Each row is a point on a tangle of strands that fork and nearly touch. The rows are in no order.
Points whose rows are less than 88.6 apart are linked; no others are. Some points are linked to none.
q944: -10; -34; 3; 26; 11; 25; -23; 56; 7; 17; -24; -3; -5; 20; 21; 3; 25; 2; 14; -19; 1; -21; 25; 17; 1; -1; 10; -16
q657: 25; -3; 14; 12; 13; 12; 0; 5; -35; -21; -30; 27; 2; -1; 1; 10; 4; 11; 6; -1; -28; 12; 8; 7; 15; -19; 9; -23
q997: 21; -15; 15; 28; 4; 24; -16; -7; -13; -22; -17; -39; 14; -2; 14; 29; -17; -31; -24; -6; -12; -25; 35; 55; -35; 3; 32; 20
q428: 6; -18; 20; 26; 7; -23; -12; 52; 22; -6; 10; -5; 6; -27; 11; 21; 9; -30; -3; -1; 16; -22; 11; 33; 12; 17; 5; 25
q455: 18; 44; 33; 4; -12; -30; -20; 14; 2; -17; -21; 20; -14; -14; -33; 2; -9; 16; -28; -1; 8; 32; -7; 16; 24; 3; 5; 28
q728: 17; 8; 47; 7; 4; -35; -34; -48; -23; -39; 7; 5; 8; -8; -26; 30; -9; -28; -39; 31; -17; -19; 38; 3; 12; -18; 5; 26
q354: 1; -14; -32; 7; 3; 22; 13; 38; 47; 11; -3; -3; -3; 11; 26; -25; -9; -5; -16; -14; -8; -19; 10; 3; 11; -23; 43; -4
q653: 7; 13; 22; -8; -17; -3; 25; -12; -20; -30; -18; -2; 15; 5; -14; 23; -11; -5; -10; -2; -11; -14; -1; 42; -31; 23; 4; 1
q595: -1; 19; -10; 22; 37; 14; 19; -19; -11; 4; -4; -1; 32; 23; 11; -18; 15; 11; -6; -23; 7; -17; 2; 7; -28; -15; 12; -12
q87: -22; -1; -15; -11; -7; -12; 7; -4; -28; -13; -34; 35; -24; 58; 12; -24; 17; -16; 21; -15; -42; 9; -4; -5; -23; -14; -18; 21
q968: -28; -17; -38; -5; -7; 33; 66; 16; 49; 12; 2; 18; 21; 21; -1; -1; 26; -19; 23; -7; -20; -13; 7; 0; 22; 9; -7; -21
q60: -17; 1; 1; -32; 4; 31; 19; -31; -6; 3; -9; 11; -33; 7; -16; 4; 17; 12; 1; 3; 1; 50; 1; -29; -1; 5; -23; -24
q670: -21; -10; -14; 1; 17; -29; -9; 17; -24; 8; 43; -32; -13; -20; 14; -13; 22; 1; 34; -9; 5; -14; 1; -34; -19; 3; -14; -5
q838: -54; -21; 9; -14; 21; 24; 8; 8; -3; 3; 10; 8; 25; -25; -15; 3; 25; 5; 5; 4; 13; -8; 27; 5; 1; -5; -13; 5
q490: -20; -8; -7; -26; -18; 19; 29; -1; 24; 7; 18; 36; -11; 21; 7; -21; 50; 16; 37; 3; -22; -24; 8; -20; 12; 3; -42; 0
q724: 1; 47; 11; -3; 18; -12; 21; 23; 17; 0; 9; 17; 17; -24; -30; -26; 15; 30; -6; 13; 11; 2; 1; 3; 32; -7; -2; -11
q434: 22; -1; -6; 44; -1; -11; -19; 15; -20; 0; -5; -47; -27; 10; 29; 2; 19; -12; 25; -34; -10; -10; 0; 15; -41; 15; 5; -12
q723: -5; 2; 24; -31; -19; 20; 23; -2; 12; -2; -10; -50; 9; 0; -7; 17; -5; -4; -12; 4; 25; -9; -1; 30; -10; 11; 12; -37
q160: 17; -14; -26; 23; 9; -15; 9; -21; -43; -8; 14; 13; 15; 15; 22; -7; 12; -27; 31; -12; -28; -9; 10; -12; -23; 0; -25; -14
q364: 13; 45; 38; -6; -32; -38; -17; -11; 0; -10; -8; -17; -3; -22; -34; 17; -22; 5; -23; 25; 13; 11; -17; 1; 26; 20; -3; 29
q103: 24; -4; 8; 34; 2; -20; -28; 12; -10; 0; -22; -40; 9; 27; 35; 14; 16; 2; 9; -12; -12; -10; 14; 42; -41; 27; 19; 6
q63: 16; -5; 6; 23; -16; 27; 19; -3; 5; -18; -13; 14; 18; -13; 13; 7; -37; -62; -28; -1; 8; -39; 1; 34; -10; -4; 7; -1
q911: 6; 3; -12; -12; -7; -27; -14; 47; 15; -3; -16; 24; -21; 1; 9; -26; -1; 11; 10; -21; -34; 26; -16; 4; 24; 8; 2; 30
q392: 0; -17; 0; 21; 37; 8; -6; 49; 15; 27; -29; 5; 28; 22; 10; -11; 13; -1; 4; -1; 0; -21; 5; 37; 15; -13; 15; -15
q292: 7; 4; -26; -18; 12; -20; -28; -32; -21; 16; 25; 5; -54; -1; 0; -28; -15; 2; 19; 5; 15; 31; -16; -53; 6; -16; 0; -10
q157: 17; -12; -7; 6; 8; 14; 35; 36; 16; -17; 2; 58; 34; 13; -23; -5; 27; 24; 13; 1; -29; -32; -1; 29; 30; 7; 16; -9
q665: 13; -28; 8; -3; 10; -29; -58; -53; -25; -20; 8; -9; 26; 5; 8; 25; -26; -14; -18; 20; -7; 13; 16; 14; -30; 17; 2; 46
q372: 11; -6; -9; 11; -7; 1; -23; 3; -37; 31; -17; 14; -20; 21; 3; -18; -34; -23; 30; 5; 23; 35; -23; -6; 0; 7; -26; 0
q962: 3; 1; -19; -14; -20; -5; -11; -26; -37; -2; -10; 25; 1; 50; 13; -26; -2; 12; 17; -5; -23; 20; -10; -30; -30; 4; -25; 26
q730: -4; -20; -39; -20; -26; 1; -1; -29; 30; 12; 39; 12; 1; -14; 7; -14; -13; -3; 0; 19; 10; -14; -11; -44; 9; 12; -23; 21
q560: 14; -5; 24; -22; -10; 13; 24; 32; 10; -7; -29; 2; -2; 22; 6; -3; -5; -28; -12; 4; -12; 1; -1; 47; 11; -13; 10; -34
q230: -1; 1; -26; -12; -20; 13; 16; -8; 18; 11; -31; 16; 11; 10; 11; -4; -46; -7; -20; -9; -19; 15; -19; 3; 15; -7; 11; -1
q71: -5; -13; -14; -14; 14; 34; -4; -25; -3; 25; 1; 16; -47; -4; -4; 12; 16; 13; -10; -15; 20; 49; 9; -46; -6; -11; -28; -4
q773: -5; 1; -30; -1; 0; -14; -21; 38; 26; 26; -28; -6; -10; 7; 6; -10; -13; 4; 2; -22; -9; 51; -35; -21; 15; 8; -9; 23
q775: -34; 2; 3; -46; -4; -9; 32; 2; 10; 4; 16; 35; -22; 3; -8; -13; 47; -9; 30; 8; -15; 3; 10; 6; 27; 14; -34; 3
q100: -9; -16; 2; 19; 0; -16; 13; 40; 3; 15; 7; -7; 24; -27; 10; 6; 18; -18; 20; -12; 25; -20; 5; 4; 7; 9; -8; -5
q310: 9; 2; 2; 0; -24; 2; -10; 42; 22; 7; -22; 11; 14; 11; 1; 16; 3; 46; 5; 6; -21; -8; -20; 13; 13; 28; 17; 12
q705: -36; 14; -21; -32; -26; 33; 19; 9; 3; 17; -9; -12; -30; -17; -22; -17; -16; -19; 9; -13; 17; 30; -3; 3; -6; -12; -11; -14
q201: -19; -28; -19; -18; -33; 22; 18; 12; 19; 14; 22; 4; -6; -19; 2; -6; -5; -1; 37; 14; -9; -4; 11; -11; 40; 8; 2; -19
q280: 1; -7; 2; -20; 10; -34; -5; 56; 26; -2; -24; 21; -7; 22; 19; -18; 11; -10; 1; 8; -34; 11; -14; 31; 34; 16; 5; 11
q182: 46; 6; 26; 31; -1; 12; -33; 13; -5; -15; -25; -32; 18; 13; 32; 33; -12; -12; -14; -7; 0; -13; 9; 55; -35; 16; 17; 3
q810: -2; 29; 6; 14; 8; -50; -13; -22; 15; -1; 15; -30; 23; -14; -1; 2; -17; -10; -42; 13; 29; -16; -10; -2; 4; 17; 9; 38
q717: 1; -9; 22; -2; 7; -23; -3; 46; 28; -20; 18; 33; 4; -32; 0; 3; 11; -6; -21; 11; -9; -17; 8; 29; 35; 14; 24; 43
q588: -1; -10; -3; -3; -3; 31; 7; 36; -5; 1; -24; 34; 11; -5; -18; 5; 1; 13; 12; 1; -18; 24; 1; 8; 25; -18; 7; -15
q758: -35; -27; 4; -20; -6; 9; -2; -8; -24; -7; 22; 3; -10; -22; -5; -4; 32; -2; 30; 16; 12; -18; 31; -5; -18; -4; -36; 24
q539: -3; -1; -28; 26; 17; 38; 2; 46; 47; 31; -5; -24; -5; 29; 18; -15; 7; 11; 10; -19; -2; -7; -6; -25; 18; -18; 27; -37
q179: 1; -14; -27; -10; -44; 10; 27; 15; 15; -18; -1; 41; -24; 5; 0; 0; 36; 6; 35; -9; -41; -15; -10; -11; 21; 15; -20; 0
q661: 29; 22; 31; 3; 26; 15; 25; -15; 20; 16; -4; -5; 4; 5; 14; -12; -5; -8; -29; 7; 31; -1; -4; 7; 3; -7; -7; -53
q636: 6; 15; 28; -5; 7; -9; 39; -30; -17; -46; -10; 14; 48; -7; -14; 16; -10; -8; -19; 4; -20; -20; 5; 34; -7; -4; 15; 1
q319: 2; -3; 10; 15; 13; 9; -22; -19; -15; -15; 8; -58; 23; -13; 3; 10; -37; -37; -30; 2; 4; -26; 34; 31; -24; -19; 48; 24
q667: 3; -16; -23; -18; -8; 9; -8; 2; 11; 6; 2; 51; 21; 25; 9; -12; -13; 35; 13; 8; -42; 5; -23; -34; 14; -19; -6; 10
q816: -13; 0; 27; -39; -26; -2; 7; -11; -1; 1; -2; -51; -18; -3; -17; 1; -25; 7; -10; 21; 17; -3; 3; 12; 15; 7; 7; -12
q924: 12; -6; -23; 21; -35; -4; 22; 7; -16; 1; -15; 33; -29; 7; 0; 9; 30; -11; 36; -14; -40; -20; -13; -16; -10; 13; -21; -13
q173: -3; -1; 15; -26; -21; 20; 47; 31; 66; 13; -13; 18; -12; 16; -20; 5; 45; -3; 7; 0; -14; 23; -4; 25; 34; 21; -12; -40
q706: -31; 24; 38; -50; 9; 23; 20; -14; 3; 8; -28; 18; -28; 10; -29; -3; 24; 17; 1; 1; 8; 42; 10; 1; 2; 6; -20; -28
q712: 33; -7; 20; 13; -13; -14; -8; -14; -25; 1; 16; -44; -27; -27; 19; 6; -37; -8; 11; 18; 3; -13; -1; -9; 6; -8; 10; -37
q22: -7; -3; -7; -4; 15; -19; -34; 15; 21; 16; -6; -1; -22; -27; -3; 0; -1; 11; -21; -10; 17; 49; -8; -20; 13; 4; -5; 33
q210: -22; 0; -6; -2; -6; -34; -1; 11; 43; -5; 17; 21; 21; -22; 12; -7; -27; -22; -31; 14; -2; -31; -2; 22; 28; 23; 17; 44
q400: 4; 32; 16; 0; 21; -35; -26; -22; -6; -11; 32; -10; 29; -9; -23; -20; -5; 34; -22; 14; 14; -21; 4; -27; 8; -29; 21; 18
q679: -12; 4; -24; -10; 10; 37; -11; -9; 22; 38; 3; -2; 0; 17; -10; -24; -6; 42; 13; -4; 14; 29; -22; -47; 9; -27; -8; -23
q736: -14; 31; 15; -8; -12; -24; -20; 10; -16; -18; -16; -23; -11; 4; -8; 8; 14; 31; -9; -19; -3; 7; -4; 11; -26; 16; 14; 34
q497: 27; 5; 6; 15; 7; -13; -6; -47; -52; -27; 9; 5; 7; -35; -8; 35; 7; -10; 4; -2; 3; 14; 12; -27; -14; 5; -21; -8
q101: 24; 3; 21; 26; 0; 10; 6; 23; -14; -18; -11; 17; -25; -43; 6; 8; 25; -18; 11; -1; -12; -8; 18; 18; 11; -14; -3; -24
q52: -40; -18; -36; 4; -2; 38; 17; 8; 7; 7; -1; -24; -7; 25; -2; -21; 27; -1; 28; -28; -11; -17; 8; -16; -22; -24; 10; -10
q793: -27; 29; 28; -24; 0; 31; -19; -22; -2; -1; 13; -4; 8; -7; -30; 0; 19; 49; -10; 8; 28; 6; 16; -12; -12; 1; -12; 23
q651: 8; 14; 32; -7; 23; -21; -25; -44; -13; -21; 9; -15; 6; -1; -21; -4; -7; 11; -42; 31; -3; -9; 12; -6; 7; -20; 12; 15
q116: -6; 39; 9; -2; 36; -35; -1; -4; 3; 5; 26; 22; 20; -2; -4; -39; 7; 30; 4; 10; 2; -10; -6; -28; 28; -19; 0; -4
q150: 13; -22; 12; 7; -13; -15; 1; 11; 1; 20; 22; -31; -32; -25; 14; 6; -11; 9; 24; 18; 13; -15; -9; -28; 18; 16; 13; -49
q971: 30; -22; -39; 39; 5; -1; -34; -24; -33; 15; -3; -40; 30; 33; 22; 15; -15; 16; 12; -13; -17; -9; 1; 0; -45; 15; 22; -12
q367: 12; 20; 12; 7; -14; 7; 10; -12; -8; -22; -4; -20; 12; -30; -26; 19; -28; 14; -32; 9; -10; 8; 2; -4; 5; -29; 32; -9
q436: -8; -9; -16; 5; 6; -13; 6; 17; -7; 20; 14; -31; -15; -26; 10; -7; 0; -36; 19; -23; 19; -9; -2; -4; 2; 5; 4; -4
q249: -5; -10; -15; 4; -14; 17; 31; 13; 25; 33; 25; -9; -7; 12; 8; -31; 3; -7; 39; 21; -6; -36; 3; -20; 34; 1; 0; -52
q738: -1; -19; -26; -5; -9; -13; -14; -10; 0; 4; 0; 21; 20; 64; 18; -13; -4; 40; 16; -7; -38; -4; -26; -29; -14; -3; -5; 9
q476: -17; -32; -14; -12; -4; -17; -15; -6; -45; 3; 41; -1; -13; -8; 16; -6; 25; -19; 36; -7; 7; 8; 9; -31; -23; 7; -46; 24
q977: -3; 13; -3; 8; 1; 5; -8; 0; -39; -11; 3; -44; -33; 6; 10; -8; 2; 0; 25; -12; -1; -29; 18; 19; -35; -2; 9; -10
q573: -7; -12; -8; -3; -22; 37; 58; 25; 65; 2; -18; 23; -1; 28; -9; 7; 13; -28; 0; -16; -30; 6; -7; 17; 30; 8; -3; -29
q231: -13; 25; 9; -4; -23; 20; 35; 29; 33; 8; -9; 1; 1; -33; -18; 5; -30; -38; -32; -11; 25; 8; -6; 24; 13; -10; 5; 2
q438: 54; 24; 37; 36; -9; -20; -33; -35; -14; 13; 5; -32; -4; -6; -13; 28; -27; -10; -38; 26; 45; -1; 3; 7; 1; 2; 3; -6
q727: -20; -13; -23; 13; 24; -25; -17; -9; 4; 7; 19; -5; 6; -26; 9; -1; 15; 8; -11; -7; 32; 16; -5; -19; -8; 1; -3; 34
q902: 5; 52; 28; -28; 23; -11; 30; 20; 16; -17; -17; 46; 2; -7; -23; -6; 28; 16; -7; -10; 3; 18; -8; 22; 29; 1; -7; -15
q465: 5; 12; 8; 24; -22; 26; 14; 3; 21; -9; -10; 20; 12; -38; -12; 25; -21; -27; -20; -10; 23; -31; 7; 23; -3; -5; 5; 19
q279: -16; -54; -24; -4; 11; -1; -12; 19; 24; 23; 14; 24; -1; 25; 27; -7; 14; 7; 25; 13; -11; -7; 9; -32; 16; -13; -33; 12
q351: 0; 21; 29; 0; -17; -2; -9; -15; -28; -33; -35; 17; -9; -2; 1; 27; 3; 14; -12; -10; -18; 6; -5; 33; -25; 13; -5; 21
q692: -9; -16; 16; -7; 8; 37; 20; 59; 34; 17; -22; 7; 12; 23; 2; -4; 2; -26; 0; 3; 11; -7; 12; 45; 28; -16; 4; -31
q526: -4; 4; -5; 12; 12; -7; -1; -32; -13; -7; 19; -72; 10; -3; 0; 3; -16; -22; -26; -7; 27; -18; 11; 9; -30; -15; 37; 1
q834: 27; -9; 24; 17; 14; -28; -36; -43; -8; -35; 10; -5; 22; -14; 6; 39; -19; -28; -35; 33; -28; -17; 33; 18; -19; 7; 14; 30
q248: 4; 16; 9; 17; 38; 22; 32; 3; 0; 8; -11; -15; 28; 11; 19; 4; 3; -12; -16; -19; 26; -5; 2; 24; -16; -10; -6; -42
q540: -20; 30; -13; -1; -26; 23; 13; 27; 10; 21; -4; -29; -3; -17; -23; -10; -36; -23; 2; -18; 32; 20; -13; 9; 13; -4; 0; 1
q44: -10; -23; 13; -47; -33; 14; -8; -23; 11; -4; -10; -9; -36; 1; 2; -8; -21; 13; -19; 32; -12; 11; 5; -4; 7; 3; 6; 6
q709: 29; -18; -27; 18; -7; -13; -22; -28; -13; 0; -5; -6; 28; 42; 22; 3; -15; 21; -1; -25; -24; 11; -33; -9; -33; 14; 11; 10
q933: -20; 2; -23; 13; 21; -10; -2; 29; -40; -4; -2; 9; -14; 56; -9; -32; 29; 12; 43; -19; -43; 11; -2; -38; -15; -37; -17; -12
q298: -46; 21; 18; -61; 4; 1; 28; -7; 22; -5; 0; 28; -18; -17; -17; -20; 14; -6; 3; 3; -8; 34; 6; 8; 24; 10; -13; -1
q207: 6; -2; -5; -1; -4; -23; 2; 8; 2; -20; 7; 29; 32; -29; -10; 17; 21; 40; 2; 1; -18; 9; -4; -20; 7; 10; -4; 18
q601: 3; 5; 18; -9; 13; 9; -8; -3; -7; -12; 9; 7; 22; -18; -20; 28; 36; 57; 5; 4; 18; -1; 2; -17; -10; 5; -9; 2
q715: -10; -11; -9; 2; 20; -17; 13; 59; 38; -1; -12; 3; -39; 22; 24; -24; 33; -26; 4; -27; -31; -2; -10; 26; 11; -6; 10; -4
q622: 4; 13; 14; 4; -4; -3; -17; 40; 6; -10; -29; -18; -3; 3; 3; 13; 20; 51; -13; -19; -16; 2; -7; 26; -1; 2; 24; 13
q533: -4; 6; 5; 20; 2; -29; 12; -2; 38; -17; 18; -19; 25; -26; 6; -6; -28; -35; -35; 18; 26; -26; -6; 10; 13; 6; 12; 27
q226: -14; -37; -6; 9; 20; 35; -10; -24; -8; 13; 4; -35; 0; 30; 29; -9; 15; 15; 2; 3; 18; -31; 18; 7; -30; 3; 9; -2
q471: -40; -23; 30; -21; 4; 30; 6; 21; 15; -3; -21; 5; -10; -2; -8; 12; 34; 8; 3; -2; 4; 0; 31; 29; 1; -1; -5; 4
q345: -33; -6; -13; -5; -1; 31; 11; 1; -16; -7; 8; -42; -16; -2; 6; -21; 19; 3; -2; -13; 9; -28; 18; 2; -29; -12; 12; 5
q735: -9; 14; 0; 9; -5; 5; -2; 5; 18; -35; 6; -2; 29; -27; -31; 9; -24; 5; -35; 7; -10; -24; 2; -8; 11; -37; 42; 36
q876: -3; 1; -27; 14; -19; 45; 4; 22; 36; 55; -10; -15; -28; 21; 3; -12; -2; 15; 16; -14; 8; 15; -17; -32; 6; -18; -3; -41
q762: -23; -20; -9; -23; 0; 26; 2; 9; 22; 5; -17; 37; 9; 35; -12; -6; 10; 37; 17; 10; -33; 22; -3; -11; 27; -9; -15; -11
q507: -18; -8; 27; -13; -6; 10; 20; -10; -18; -8; -31; -35; 4; 5; -1; 24; -2; -25; -2; 1; 20; -6; 8; 53; -30; 13; -4; -16
q501: 34; 17; -3; 7; 19; 21; 7; -60; -14; 9; 14; -8; -37; 10; 13; -16; -15; 1; -24; 17; 26; -9; 5; -25; -14; -2; 1; -19
q440: 29; -18; -10; 13; 41; 0; -7; -51; -22; -1; -25; 25; 37; 24; 13; 12; -21; -10; -12; 1; -18; 26; 4; 1; -18; -10; -7; -11
q341: -11; 29; -11; -4; 18; 25; 11; -12; -5; 24; 2; 3; 8; 36; -10; -14; 3; 19; 1; -14; 2; 5; -7; -19; -7; -17; 0; -32
q315: 11; -10; -10; 5; -15; -9; -3; 27; 17; -9; 9; 36; 42; -1; -4; 5; 7; 41; 18; 7; -15; -33; -7; 5; 19; 15; 10; 15
q541: 16; -9; 12; 22; 25; -17; 0; -13; -19; -36; -11; 15; 2; -42; 5; 48; 23; -6; -19; -19; -16; 28; -2; -8; -16; 2; -3; -2
q36: 26; 46; 47; 2; -1; -18; -7; 34; -19; -35; -20; 23; -19; -17; -18; 2; 1; -17; -28; -8; 1; 21; -4; 41; 9; 9; 5; 2
q80: -28; -11; -33; -7; -13; 22; 8; -23; 9; 6; -1; 7; 33; -1; -4; 8; -41; -10; -9; -11; 10; -2; -20; 4; -9; 1; 2; 30
q184: 3; -39; -26; 12; 11; 33; -31; -9; -20; 12; -17; -41; -1; 46; 19; -1; -6; 10; -1; -7; 1; -10; 0; 7; -43; -6; 23; -7
q172: -25; 6; -13; -5; 6; -15; 21; 27; -26; -2; -8; 22; -17; 46; 3; -45; 25; -21; 36; -1; -39; -14; 11; 3; -5; -23; -8; -5
q734: -15; -27; 5; 9; 1; 29; -5; 42; 18; -7; -30; -4; -33; -2; 9; 23; 21; -13; -1; -20; -5; 5; 10; 24; -5; 1; -1; -3
q650: 16; 33; 42; -10; 3; -8; 24; 37; 6; -18; -34; 46; -17; -4; -21; 10; 24; -7; -10; -28; -1; 26; -1; 37; 6; 12; -12; -20
q487: -13; 2; -6; 7; 18; 24; 5; 26; 45; -25; 8; 3; 12; -13; 7; 1; -16; 1; -29; -1; -15; -42; 15; 9; 13; -22; 38; 22
q638: 11; -5; 13; -9; 2; 28; 13; 6; -8; -17; -30; 9; 6; 4; 14; -5; -41; -49; -23; 9; -6; -4; 5; 41; -8; -22; 10; -9
q958: 21; 19; 23; 13; 6; -33; -10; -41; -39; -9; 0; -17; -1; -22; -14; 18; -2; 17; -3; 2; 25; 30; -14; -35; -9; 13; -3; -13
q979: -14; -19; -38; 16; 18; -20; -15; -19; -22; 9; 42; -34; 16; 2; 21; -12; -3; 7; 16; -2; 28; -9; -8; -31; -29; 8; -2; 24
q559: 4; 6; -12; -10; -44; -16; -12; -22; -4; -5; 39; 15; -5; -25; -14; 7; -14; 27; 22; 16; 16; -9; -10; -45; 2; 13; -20; 25
q266: 15; -10; -25; 26; 7; -24; -32; -23; -42; 31; 13; 2; 21; 4; 3; -5; -25; -20; 34; -3; 24; 32; -18; -25; -16; 5; -17; -8
q604: -2; -11; -3; 10; 22; 7; 2; -40; 16; 11; -8; 8; 3; 9; 7; 16; 2; -20; -21; 3; 21; 0; 10; 18; -21; 12; -2; 7
q525: 11; 0; 4; 8; 16; -19; -9; 56; -15; -6; 3; 35; -8; 12; 7; -9; 49; 27; 38; -2; -21; -21; 5; 10; 18; 2; -8; 5
q303: 21; -17; -13; 0; 34; 4; -22; -46; -53; 18; -5; 13; 28; 30; 8; -8; -31; -21; 10; 6; 9; 26; 2; -10; -25; -4; -14; 3
q652: 32; 27; 6; 14; 1; -36; -46; -67; -34; -15; 23; -15; -1; -15; -7; 30; -1; 21; -27; 4; 25; 22; -1; -37; -24; 11; -1; 31
q580: -5; 6; -7; 4; -9; -8; 10; 23; -5; 38; 29; -24; -24; -5; 0; -20; -17; 5; 44; 13; 11; -27; -19; -10; 15; 3; 1; -53
q43: 10; 34; 17; -11; -28; -33; -36; -21; 4; 11; 16; -6; -15; -26; -23; -10; -36; 16; -21; 33; 11; 30; -11; -28; 37; -2; -1; 30
q213: 0; 1; -4; -28; -20; -31; -1; -8; -15; -16; 35; 1; 4; -8; -1; 10; 5; 30; 22; 1; -16; 18; -8; -45; 1; 15; -23; 7
q62: -14; -43; -42; -3; -29; 6; 11; -29; 5; 14; 10; 24; 10; 0; 17; 12; -26; -8; 7; 2; 7; -9; -30; -18; -16; 21; -16; 28
q337: -15; -36; -11; -30; -22; 3; 14; -10; 8; 0; 2; -6; -28; -8; 7; 15; -4; -8; 10; 19; -25; 3; 6; -14; 8; 10; -2; -7
q18: 22; 18; 5; -3; 7; 8; 14; -38; 10; 18; 7; -3; -7; -12; -4; -15; -22; -2; -21; 25; 38; -10; -10; -21; 16; -5; -8; -28
q216: -5; -4; 8; -8; 17; -37; -42; -45; -34; -14; 21; -10; 32; 3; 7; 7; 0; -7; -11; 9; 21; -2; 14; 0; -35; 9; -18; 48
q335: -17; 2; -28; 14; -2; 22; 52; 24; 40; 6; 17; 51; 38; -2; -19; -6; 13; 0; 17; -6; -13; -23; 2; -2; 23; 2; 5; -10
q281: 16; 32; 15; 41; 11; -40; -25; -49; 10; 4; 14; -13; 14; -19; -20; 17; -2; 6; -33; 10; 38; 3; -11; -24; -2; 2; -4; 40
q690: -20; 0; -7; -17; -51; 19; 3; -14; -26; 17; 17; 5; -4; -35; -22; 6; -18; -4; 26; 10; 28; -2; -13; -12; -1; 13; -19; 20
q320: 8; 20; 25; -12; -1; -12; 43; -11; 6; -36; 4; -9; 38; -30; -28; 9; -19; 4; -29; 7; -7; -4; -3; 16; 12; -23; 23; -23
q264: 8; -2; -31; 37; 18; -18; -26; -30; -16; 0; 33; -59; -7; -13; 18; -11; -10; -12; -6; -9; 19; 0; -9; -14; -49; -2; 17; 12
q9: 19; 24; -2; -15; 2; -36; -25; -1; 2; 28; 27; -7; -32; -24; 3; -21; -35; -1; 3; 16; -1; 34; -16; -34; 31; -2; 0; -10
q969: 0; -4; 4; -12; -16; 9; -5; -20; -40; 18; -3; -7; -21; 2; -4; -11; -9; 7; 25; 9; 22; 4; -10; -9; -10; 12; -21; -4
q106: 50; -6; 15; 25; 4; -27; -28; -34; -15; 7; 8; -36; -22; -6; 22; 16; -27; -26; -17; 31; 26; 7; 5; 6; -3; 11; 11; -21
q407: 17; 19; 27; -9; -17; 3; 19; 48; 30; 4; -20; 17; -17; 6; -12; 6; 35; -4; -1; -17; -1; 35; -19; 31; 31; 22; -21; -49
q215: -8; -15; -32; -11; 25; 26; -15; -21; -7; 6; 30; 15; -52; -16; 13; -9; 4; 1; -2; 7; 12; 21; 4; -50; 5; -25; -18; 4

Follow the links from the first point to the second, and from the first to the third. Name the last point that the two ways share.
q364 / q213 / q44: q315
q736 / q106 / q876: q653
q103 / q428 / q280: q979
q650 / q969 / q341: q315
q71 / q400 / q487: q650
q101 / q428 / q773: q979
q150 / q116 / q735: q653
q533 / q657 / q734: q670
q335 / q215 / q400: q650
q319 / q540 / q717: q670

A fork is a point with three links. Follow the links from the first point to the second and name the forks in between, in order.
q100 / q738: q670 q979 q345
q968 / q303: q315 q207 q559
q539 / q310: q653
q490 / q728: q650
q471 / q762: q670 q979 q345 q738
q157 / q539: q315 q653
q320 / q455: q653 q315 q650
q364 / q969: q650 q315 q207 q559
